Each row is a point on a tangle of strands that fork, close into loops and nearly touch. The rows are in no order.
Points whose rows are less than 66.7 apart are linked; no others are. Some points are linked to none.
j126: 5, 29, -32, -16, 24, 18, -15, -38, -7, -34, 11, -49, -24, 18, 6, -9, -23, 2, -4, -5, 3
j73: -4, -22, 11, 10, 15, 4, 19, 31, -24, -5, -23, -9, 11, 24, 15, 11, -18, 5, -18, -16, 0
j901: -8, 6, -2, 9, -26, 10, -9, -12, 29, 1, -34, 11, 13, -13, 13, 13, 33, 25, -10, 24, -31
j329: 17, 24, -3, 35, -53, -29, -23, -9, 0, 11, -31, -1, 6, -31, -2, 43, 25, 0, -1, -2, -34
j423: 1, 19, -19, -16, -32, 31, -7, -18, 37, -22, -34, 2, 13, -16, 15, 1, -30, 9, -8, 20, -4
j209: 2, -6, 4, 8, 9, -17, 1, 27, 26, 32, 14, 57, -2, -4, 4, 14, 9, -15, -12, -9, -4
j139: 11, -19, 12, -7, 21, 4, 22, -49, -28, -35, -12, -16, -15, -2, -10, -32, 4, 7, -8, -6, 20
j429: -22, 22, -6, -23, 26, -14, 50, 21, -4, 2, 0, 1, -24, 2, -38, 26, 20, -32, -6, -2, 29
j310: -32, 32, 15, -19, 31, -11, 38, 42, -10, 15, 6, 8, -22, 8, -21, 23, 12, -23, -19, 4, 12
j217: -15, -22, -9, 24, 23, 18, 16, -13, 12, -2, -14, 11, 19, 17, -13, 11, -9, -2, 3, -24, 0
j344: 15, 12, -24, -11, 14, 20, -25, -25, -7, -27, 18, -17, -18, 6, 40, -10, -11, 9, -7, -12, 3
j838: 4, 26, 8, 25, -10, -14, -33, 25, -13, 36, -22, 22, 13, -41, 5, 18, 13, -11, 19, 9, -27
j733: -10, 8, -5, -3, -15, -1, 4, 41, -13, 52, 17, 30, 2, -22, 1, 10, 1, -25, 5, 3, -18
j918: 4, 35, -23, 17, -33, -17, -17, 17, 40, 12, -25, 8, -2, 7, -22, 17, -47, -11, 6, -2, -13
j586: -10, -6, -31, 7, 3, 8, 4, -28, -3, -27, -2, -50, -11, 24, -19, -14, -3, 39, 4, -9, 5
j911: -5, -5, 3, 30, -16, -31, -6, 19, -3, 27, 9, 35, 5, -28, 3, -5, 18, -33, 22, -30, -7
j863: -12, 13, 0, 14, 27, 30, -11, 22, -6, 22, -22, 10, -5, 0, 1, 34, -11, -4, -8, 19, -24
j220: -27, -1, 12, 12, 27, 4, 19, 33, -7, 7, 7, 27, -5, 5, 4, 25, 2, -12, -42, -9, -16
j94: 9, -9, 14, -16, -27, 15, -6, 15, -1, -12, -9, -15, 10, -11, 43, 4, 7, 28, -8, 20, -20
j114: -7, 5, 24, 9, 23, -2, 26, -15, -2, -36, -24, -32, 2, 24, -16, -16, 17, 7, 18, -3, 19
j387: 12, -24, 27, 7, 5, -26, 32, -28, -47, -27, 16, -43, -9, -1, -24, -32, 8, 1, -21, 25, 10
j472: -2, 2, -9, 22, 13, 17, 15, 13, 12, 7, -24, 41, 10, -11, 28, 17, -5, -3, -10, -18, -9
j641: -1, -28, 30, -3, 22, -6, 9, -1, -14, -20, 13, -22, 6, 26, -10, -30, 0, -22, -26, 5, 24
j174: 4, -1, -16, 11, -41, 11, -44, -20, 3, 5, -6, 6, -3, -8, 30, -14, -25, 2, 1, 6, -13
j43: -11, 17, -24, 17, -5, 22, -24, 22, 12, 16, -27, -9, 5, 13, -3, 26, -30, 6, 6, 15, -17
j980: 17, -2, -4, -14, -12, 16, -9, 7, -15, 0, -2, -5, 2, 13, 29, -6, -23, 30, 26, -15, 10
j93: -18, -10, -11, -35, -21, -5, -6, 2, 1, 8, 43, 21, -6, -1, 31, -33, 10, -2, -18, -3, 3
j937: -10, -7, -10, -11, 8, -25, 29, 37, 10, 18, 25, 20, -4, 16, 2, 12, 12, 3, -9, -34, 7
j357: -1, -9, -1, -20, -14, 20, -26, -10, -12, 29, 6, 28, 7, -18, 24, -35, 1, -3, 16, 11, 2
j141: 1, -21, 18, 3, 8, -27, 26, -52, -55, -31, 10, -36, -31, -9, -13, -16, 3, 14, -27, 15, -8
j70: 22, -15, -17, 37, -2, -5, -30, 3, -7, 15, 8, -18, 11, -2, -16, -19, 1, -26, 35, -15, 5
j549: -11, -33, -17, -33, -15, -19, 49, -8, 3, -10, 24, -20, -16, -24, -41, -16, 12, 3, -9, 23, 22
j704: 2, -29, -20, 30, 21, -10, 25, 11, -15, 33, 3, 11, -7, 11, -31, 18, 1, 8, -10, -27, -9
j599: 8, -35, 2, 3, 26, 23, 15, 4, -17, -20, -1, -37, -2, 21, -9, -13, -8, -8, -7, 1, 6
j268: -4, 1, 30, -10, 12, 2, 40, 13, -2, -18, -4, 6, 7, 3, 17, -26, 23, -8, 9, -7, 14
j136: 2, 14, -15, 47, 26, 2, -13, 6, -1, 25, -6, 13, -15, 11, -30, 36, -6, 7, 19, -21, -14
j655: 2, -12, 17, -23, -26, 11, 7, 0, 4, -23, -10, -16, 30, -14, 29, 16, 28, 24, -33, 23, -21
j716: 14, -31, 6, -17, 11, 17, -13, -24, -5, -10, 34, 16, -42, 4, 17, -24, -3, -2, -6, -5, -5
j39: -17, 11, 15, -14, 23, -4, 9, 31, -12, 19, -33, 21, 23, -7, 21, 17, 13, 7, -34, 23, 1
j60: -19, -9, -28, -30, -7, -3, 6, 11, 27, 29, 31, 19, -7, -2, -10, -10, 20, -31, 6, 1, 26
j899: 12, -7, 3, 20, 20, 3, 29, -23, -11, -46, -24, -52, 10, 9, -27, -17, 1, 5, 12, 1, 16
j759: 13, 7, -11, 31, -45, -8, -18, 0, 19, 11, -32, 12, 7, -22, 16, 26, 29, 6, -5, 13, -39
j723: 2, 39, 0, 21, -39, -27, -35, 2, 37, 4, -20, 4, -2, -5, -22, 9, -34, -24, 38, -9, -8
j288: -13, 18, 5, 10, -1, 9, -8, -3, 30, 9, -37, 34, -4, -6, 10, 18, 15, 21, 14, 14, -26
j345: -19, 14, 33, -18, 12, -5, 33, 35, 11, -15, 9, 14, 12, -5, 19, 2, 22, -21, -6, 0, 0
j815: 23, 6, -19, 19, -4, -14, -45, 18, 31, 7, -15, 12, 4, 10, 28, 6, 0, 17, -1, -1, 3
j784: 5, -6, 33, -42, 9, -20, 25, -22, -23, -16, 35, 4, -2, 5, -9, -27, -2, -25, -19, -7, 46
j821: -19, -9, 17, -12, 21, 12, -8, -5, -11, 4, -36, 6, 29, 23, 7, -14, -14, 3, -14, -4, 25
j988: -6, 6, -17, 32, 3, -2, -24, 24, 7, 31, 17, 22, 20, -14, 9, 27, 14, -17, -24, -4, -30
j749: -1, -1, 1, 7, 38, 22, 9, 37, -7, 29, 3, 4, 0, 7, -20, 20, 3, -4, 7, 0, -14
j852: 0, -12, -14, -43, -5, 5, 29, 2, -12, -2, 53, -8, -21, 1, 0, -24, 23, -3, 12, -13, 20
j436: 0, -11, -14, -22, -17, -16, -11, 7, 15, 27, 36, 32, -2, -5, 5, -34, 22, -14, 6, -7, 19
j116: 7, -26, -15, -7, 20, 9, -26, -26, -11, 10, 3, -1, -14, 24, -1, -31, 2, 13, -9, 5, 21
j420: -6, 30, 18, -16, 15, 18, -1, 5, 4, -32, -38, -14, 28, 0, 14, 12, -17, 7, 11, 12, 7
j152: -16, 0, -18, 4, -12, 17, 3, -47, -14, -20, 5, -28, -24, 24, -2, -20, -6, 31, 22, -12, -8
j503: 27, 20, -9, 23, -17, -15, -50, 4, 24, 15, -25, -1, 16, -23, -12, 49, -6, 0, -4, 18, -20
j361: -21, -17, 20, -41, -4, -6, 15, 10, 30, -1, 32, 33, 10, 4, 9, 7, 7, -8, -5, -7, 13
j923: 7, 1, -22, 7, 9, 7, -2, 10, -11, 13, 3, -16, 20, 17, 5, 3, -4, 33, 30, -27, 0
j738: -7, 12, 60, -29, 1, 3, 4, -8, -10, -29, 28, 2, 31, -4, 20, -20, 11, -6, -3, 18, 17
j110: 5, -3, -6, 6, -31, 13, -30, 8, -1, 24, -10, 12, 20, -13, 25, -7, -12, 2, 13, 10, -15
j77: 8, 17, -24, -11, -9, 23, -28, 3, 19, 14, -23, -11, 12, 8, -10, 4, -50, -3, 16, 12, 8
j163: -13, -27, 7, -19, 12, -2, 31, 23, 21, 9, 19, 1, -13, 20, -31, 2, 13, -24, 1, 3, 7
j803: -22, 14, -17, -35, -13, -3, 20, 34, 19, 23, 8, 32, -2, -26, 6, 27, 20, -27, -26, 20, -4
j495: -11, 2, -4, -15, 10, -21, 26, 33, 9, 30, 15, 49, -26, 7, -3, 26, 2, -8, -17, -21, 6
j384: 0, 44, -22, -3, -34, 0, -3, 18, 49, -2, -4, -8, 10, 12, -10, 2, -44, 6, 3, -2, -13
j150: 22, -23, 7, -11, 33, 25, 1, -29, 5, -22, 9, -20, 1, 8, -21, -6, 3, 22, 25, -7, 17
j378: 27, 32, -17, 1, -50, 0, -35, -15, 37, -11, -12, -3, 0, -37, 0, -11, -31, -29, 27, 7, -7
j855: -22, 4, 38, -21, 18, -3, -4, 11, -9, -1, -31, 9, 27, 7, 22, -14, 2, 4, -17, 19, 20
j943: -1, -2, -1, 9, -2, 10, -8, 7, 15, 29, 15, 32, 32, -35, -1, 37, 23, -7, -25, 10, -34
j647: 27, 22, -30, 0, -18, 0, -46, -10, 44, -19, 11, -7, -1, -1, 16, 3, -33, 3, -1, 0, 9
j222: 5, -13, 61, -10, 15, 14, 4, 2, 1, -27, 4, -1, 23, 5, 12, 0, -9, -2, 8, 5, 15
j662: 7, 12, 45, 11, 1, -8, -13, -15, -11, -53, 9, -24, -8, 27, 29, -10, -13, 2, -13, 3, 10
j678: -1, -20, 6, 21, 19, -13, 33, -23, -15, -46, -7, -52, 21, -13, -24, -18, 15, 24, -6, 13, 10
j415: 6, 14, -10, 8, -9, -1, -13, -2, 32, -13, -31, 3, 24, 1, 23, 39, -14, 23, -22, -1, -9
j640: 5, 19, -24, 34, 3, -4, -42, 10, 13, 23, -12, 18, 30, -19, 4, 35, -6, -9, -15, 0, -11
j809: -5, 18, -2, 27, -23, 1, -45, -2, 37, 13, -17, 9, 12, -1, -4, 13, -12, 0, 36, 8, -16
j2: 25, 4, -15, -1, -29, -1, -26, -4, 36, 1, -24, -4, 19, -9, 4, 41, -10, 24, -18, 19, -18
j270: 15, 8, -36, 6, -16, -7, -49, -32, 3, 9, 6, -23, -6, 14, -23, -22, -37, -7, 22, -4, 14
j758: 7, 12, -14, 48, 3, -7, -31, 14, -1, 18, -15, -4, -1, -10, -11, 1, 2, -32, 34, -9, -10
j388: 14, 47, 1, 8, -46, -30, -31, 3, 51, -7, -28, 1, 4, -37, -24, 11, -22, -24, 20, 7, -15
j839: 16, 4, -1, 26, -31, -6, -51, 0, 23, -9, -27, -4, -3, -31, 7, -10, -9, -37, 26, 11, -2
j322: -20, 29, -23, 0, -10, 7, 0, 4, 35, -17, -16, -27, 2, 35, -19, -1, -40, 7, 2, -4, 2
j630: 1, -7, 3, -1, 13, 34, 9, -5, -10, -31, -8, -23, 2, 9, 9, -9, -17, -8, 9, -7, 5
j274: 6, 9, 44, 30, 4, -3, 7, -24, -17, -40, -7, -16, -12, 21, 13, -27, -9, -16, -4, 5, 17
j400: -13, -8, -30, -37, -1, -15, 55, 18, 4, 3, 13, -10, -10, -5, -37, 24, 20, -21, 7, -2, 34
j446: -19, -7, -20, -3, 20, 11, -1, 18, -18, 15, -1, -24, 16, 23, 8, -29, 18, 9, -7, -7, 10
j48: 4, -35, -4, -5, 14, -18, 21, -30, -9, -20, 9, -14, -23, -27, -21, -28, 19, 46, -17, 24, 3
j769: 24, -12, -10, -19, 37, 16, -10, -54, -16, -17, 5, -26, -29, 3, -31, -9, -5, 24, 8, 12, 15
j507: -31, -7, -4, -1, 0, 21, 15, -33, -29, -18, 8, -17, -7, 12, 11, -36, 11, 19, 14, -12, -6
j890: -4, 1, 36, 4, 19, -6, 49, 6, -12, -20, -6, -18, 9, 2, -17, -17, 24, -9, 20, -7, 18
j280: -38, -17, 7, -11, -4, -25, 37, -12, -12, -8, 12, 0, 7, 21, -16, -28, 18, 6, -12, -23, 17
j91: -29, -12, -11, -13, 14, 2, 11, 27, -12, 29, 14, -7, 25, 18, 1, -13, 9, -12, -20, -9, 8
j253: 29, 15, 47, 17, 13, -21, -3, -40, -38, -25, 14, -20, -18, 21, 7, -33, 3, -15, -8, 18, 19
j273: -3, -14, 14, -26, -7, -38, 48, -10, -17, -22, 20, -30, 1, -8, -40, -15, 22, 12, -9, 8, 30
j591: -2, -26, 22, 5, 28, -19, 37, 26, -18, -3, -5, 3, -3, 27, -3, 7, 0, 4, -13, -23, 13
j293: 3, -24, 1, -4, 19, -7, 43, 8, -10, 4, 1, -17, 2, 3, -25, -14, 27, 22, 14, -4, 9
j568: 1, -3, 16, 6, 14, 7, 9, 13, 15, -18, -37, 22, 8, -1, 31, 29, -12, 13, -15, -6, -7
j680: 3, 23, -5, -17, -15, 25, -10, -20, 25, -32, -16, -3, -11, 7, 16, -2, -45, 8, 5, 7, 5
j47: 11, -14, -24, 2, -7, -14, 29, 20, 2, 44, 12, 15, -11, -11, -33, -12, 24, -20, 25, -16, 6
j979: -24, 1, 7, -45, 13, -9, 24, 28, -12, 10, 7, 3, 17, 9, 0, -16, 9, -22, -15, 3, 32
j229: 16, -22, -3, -13, 21, -7, 17, -61, -47, -27, 6, -32, -38, -12, -11, 3, -9, 19, -5, 7, -19
j25: -16, 25, 26, -11, 13, -5, 15, 25, -17, 9, -15, 9, 16, -23, 14, 40, 26, 17, -43, 17, -19
j968: 1, 7, -22, -4, -18, 21, 1, -48, 7, -22, 11, -18, -33, 14, -17, -14, -36, 9, 28, -10, -11
j236: 2, 10, -22, -3, -30, 10, -45, -13, 9, 12, -7, -9, 9, 20, -16, -11, -48, 0, 32, 1, 9
j196: 27, -12, -5, 28, 17, 19, -16, 9, 30, 0, 3, 20, 1, 0, 4, 19, 0, -9, 29, -12, -6
j955: 8, 11, 4, 17, -14, -7, -5, 37, -6, 25, -10, 24, -5, -3, 28, 35, -6, 20, 12, -11, -30
j883: 6, 2, 0, 30, -17, -11, -12, 24, -13, 30, 6, 15, 2, 11, 12, 16, -8, 7, 31, -22, -21
j705: 7, -23, 6, -21, -4, 18, 7, 13, -15, 9, 22, -3, -5, 16, 16, -20, -6, 12, 11, -7, 2
j794: 2, -5, 28, -4, 3, 5, 1, 0, -16, -41, 7, -9, -22, 14, 47, -19, -9, 14, -13, 5, -2
j864: -1, 9, -8, 13, 15, 11, 29, 41, -14, 39, 22, 19, -14, -8, -11, 17, 6, -12, 11, -15, -17
j533: 9, 8, 3, 9, -10, 3, 4, 13, -11, 17, -18, 12, 7, -19, 14, 50, 17, 25, -38, 7, -35
j583: -15, -12, -2, 13, 39, -6, 46, 23, -19, 11, -2, 8, -5, 15, -18, 20, 5, -4, -28, -25, 2
j801: 10, 40, -25, -34, -31, 12, -21, -30, 16, -16, -3, 2, -27, -11, 14, -12, -51, 10, 0, 8, -6
j470: 10, -19, 5, -42, 16, -11, 27, -24, -35, -11, 46, -10, -19, -5, 0, -24, 10, 3, -15, -21, 22
j598: -4, -1, 32, 8, -1, -41, 34, -26, -34, -19, 14, -37, 16, -7, -37, -39, 25, 7, -6, 22, 25
j518: 24, 6, -12, 16, -6, 24, -9, -2, 45, -17, -11, 17, 3, -12, 16, 21, -18, 0, 24, -3, -4
j263: -7, -8, -4, -22, 23, 14, -22, -24, -16, -9, -24, -10, 8, 26, 6, -30, -11, 11, -12, 3, 25
j321: -27, -15, 12, -6, -1, -2, 24, -24, -19, -17, 12, -9, 12, 22, 5, -27, 16, 32, 5, -29, 12
j481: 18, -6, -13, -14, -2, 36, -24, -30, -15, 7, 5, 12, -9, -9, 14, -31, -11, -3, 23, 0, 0
j698: 6, -5, 8, 15, -25, -22, -11, 20, 23, 21, 19, 42, 5, -24, 19, 4, 26, -12, 4, -4, -16
j739: 4, 3, -5, 0, -1, 36, -3, -20, 27, -24, -10, 4, 0, 16, 7, 2, -22, 5, 24, -9, 4
j287: 12, -7, 8, -30, 27, 5, 6, -21, -40, -16, 39, -16, -18, 7, 18, -22, 10, 15, -1, -5, 13
j934: 1, 8, 5, 0, -22, 1, -17, 30, -21, 48, -9, 22, 30, -27, 12, 7, 3, -5, 16, 12, -23
j965: 1, 3, -37, 14, 3, 8, -11, -10, 3, 6, -4, -23, 6, 23, -16, -15, 3, 29, 27, -12, 8
j188: 16, 20, -8, 33, -20, 12, -3, -4, -12, 17, -13, 25, -11, -35, -4, 49, 19, 14, -42, 9, -42
j666: -20, 1, 7, 10, -28, 4, -33, -8, 33, 4, -9, 11, 11, 15, 7, 17, -21, 24, 13, 9, -22
j538: 0, 23, 12, 34, -28, -29, -47, 6, -12, 3, -35, -8, -3, -44, -12, 45, 10, -24, -5, 8, -36
j124: -6, 31, -9, 44, 3, -13, -25, 14, -31, 33, -18, 14, -4, -19, -17, 12, 0, -18, 31, -12, -21
j532: -8, -9, -14, -13, -5, -6, 19, 31, 23, 34, 31, 24, -21, 6, -22, 5, 14, -31, 20, 3, 6
j441: 10, 30, 23, 0, 14, -9, 4, -61, -35, -45, 2, -37, -22, 22, 8, -5, -24, -10, 5, -5, 5
j971: -25, 9, 9, 22, 22, 15, 19, 3, 16, -24, -20, -22, -7, 31, -3, -5, 19, 9, 20, 0, -1
j976: 7, -22, 6, 0, 0, 14, -5, 7, 35, 3, -4, 25, 27, -23, 13, 32, 13, -3, -34, 15, -22
j807: 16, -9, 40, -6, 13, -25, 21, -10, -22, -17, 35, -20, 4, 17, -12, -29, 7, -22, -21, 5, 43
j11: -40, 12, -7, -42, -1, -12, 18, 34, 2, 32, -2, 25, 3, 1, 6, 7, 13, -15, -16, 12, 10
j884: 27, -12, -26, -13, 22, -3, -5, -62, -27, -16, 15, -30, -48, 2, -14, 1, -10, 31, 5, -1, -9
j318: -10, -22, 19, -33, 2, 5, 6, 22, 31, 4, 21, 20, 25, -12, 12, 13, 10, -11, -24, 18, -2
j304: 4, 4, -1, -18, -14, -8, 13, 16, 12, 38, 4, 33, 12, -38, -1, 37, 37, -8, -41, 19, -22
j966: 9, -29, -14, -9, 28, 0, 2, -38, -16, -9, 16, -27, -8, -15, -32, -22, 23, 41, -2, 17, 12
j398: 10, -41, -13, -3, -4, 7, 23, -5, -11, 19, 20, -7, -3, 2, -20, -27, 13, 16, 14, -7, 5
j407: 26, 30, -32, -1, -53, 9, -17, -5, 33, -4, -31, -3, 9, -34, 9, 6, -20, -2, 9, 15, -18
j132: -15, 14, -18, 26, 23, 2, -9, 16, 21, -4, -19, -6, -5, 35, 8, 14, 5, 19, 11, -12, -5
j97: 16, -27, -11, 26, 2, 13, -25, 3, 23, 10, 18, 8, -1, 6, -3, -19, 5, -12, 20, -4, -5
j382: -15, -13, 13, -36, -14, -34, 50, -6, -20, -7, 9, -20, 9, 4, -43, -10, 11, -22, -5, 12, 47
j606: 11, -19, -22, -42, 0, -11, 39, 16, 4, 2, 29, -5, -12, 2, -13, -10, 19, -9, 3, -14, 41
j295: 16, -22, -26, 48, 15, -5, 6, 0, -7, 28, -10, -7, -5, -1, -43, 20, 4, 9, 24, -9, -10
j636: -11, -15, 2, 22, -31, -22, -26, 0, -11, 27, 15, 18, 6, -14, 3, -29, 2, -28, 27, -25, -6
j115: 2, -10, -16, 35, -5, -30, 9, 19, -8, 32, 18, 21, -12, -11, -26, -7, 25, -30, 25, -33, -4
j700: 8, 9, 6, 27, -34, -26, -52, 14, 13, -9, -42, -14, 6, -36, -6, 24, -14, -39, 8, 8, -15
j795: -20, -31, 30, -13, 17, 7, 21, 14, 11, -11, 17, -6, -5, 24, -15, -22, 14, -29, -14, 11, 12
j296: -1, -13, -3, 39, -28, -16, -41, -16, 9, 2, -2, 25, 13, -4, 6, -9, -6, -14, 30, -26, -4
j663: -22, 22, 2, 31, 20, 19, -4, 22, -11, 14, 25, 37, -19, -12, 1, 33, 3, 3, -39, -1, -26
j81: 0, 1, 13, -22, 13, 13, -15, -10, -21, -25, 27, -5, -4, -5, 44, -15, -2, 8, -14, 8, 5
j46: 12, 28, 1, -16, 12, 4, 5, -38, -11, -50, 1, -44, -27, 26, -14, -7, -41, -2, -6, 2, 14
j836: -16, -6, 1, -1, 9, 3, -10, 14, 19, 7, -4, 18, 6, 12, 23, -9, 19, 10, -10, 8, -1
j874: 16, 12, 37, -22, 32, -8, -17, -32, -35, -21, -2, -12, -14, 12, 16, -28, -2, 0, -14, 19, 23
j589: -4, -20, -2, 19, 7, 9, 8, 24, -18, 24, -29, 8, -5, 26, 8, 14, -27, 6, -1, -15, -9
j5: -8, 34, 5, 40, -7, 11, -20, 9, -16, 23, 14, 37, -16, -34, -2, 37, 9, 12, -29, 4, -41
j319: 22, 4, -25, 0, 3, 4, -36, -6, 20, -16, -8, 2, -8, 9, 38, -6, -9, 21, -11, 4, 12
j975: 5, 11, -24, -16, -25, 15, -44, -37, -5, 2, -3, 4, -27, -2, 23, -12, -41, 2, -6, 11, -10
j373: 2, 0, 1, 4, -18, 8, 7, 28, -6, 18, -16, 6, 15, -11, 29, 30, 5, 30, -7, 10, -29
j103: -28, 0, 14, -37, -1, -24, 47, 16, -19, 2, -1, -6, 22, 13, -28, -1, 0, -40, -10, -3, 46
j113: 19, -26, -5, -4, 9, 18, -25, -5, 10, 10, 45, 7, -30, 7, 3, -31, 13, -7, 11, 7, -3
j342: 6, -20, 35, -17, 32, 20, 15, -7, 2, -5, 5, -1, 15, 12, -16, -6, -2, 13, 28, -10, 17
j602: -10, 8, 40, -20, -11, 1, 21, 15, 7, -19, -1, 1, 31, -23, 31, 6, 33, -1, -22, 23, -4

A piece is all that can be reached along the links. How many separate loops has the piece of each point below (a circle has one, a figure eight two, a Y none), and how many tips (points with one link)?
j288: loops 1, tips 14
j598: loops 0, tips 6
j655: loops 0, tips 8

How many points has the smallest loop of links through each point below? Write - if it is on no loop.
j975: 14
j46: -
j890: -

A fork is a point with three links, a tip a point with one. Leave the first point through the second and follow the links. Name the first fork or tip that comes.
j378; j839: j288
j293; j398: j152
j472; j568: j943
j733; j864: j270
j270; j236: j934
j288; j901: j378
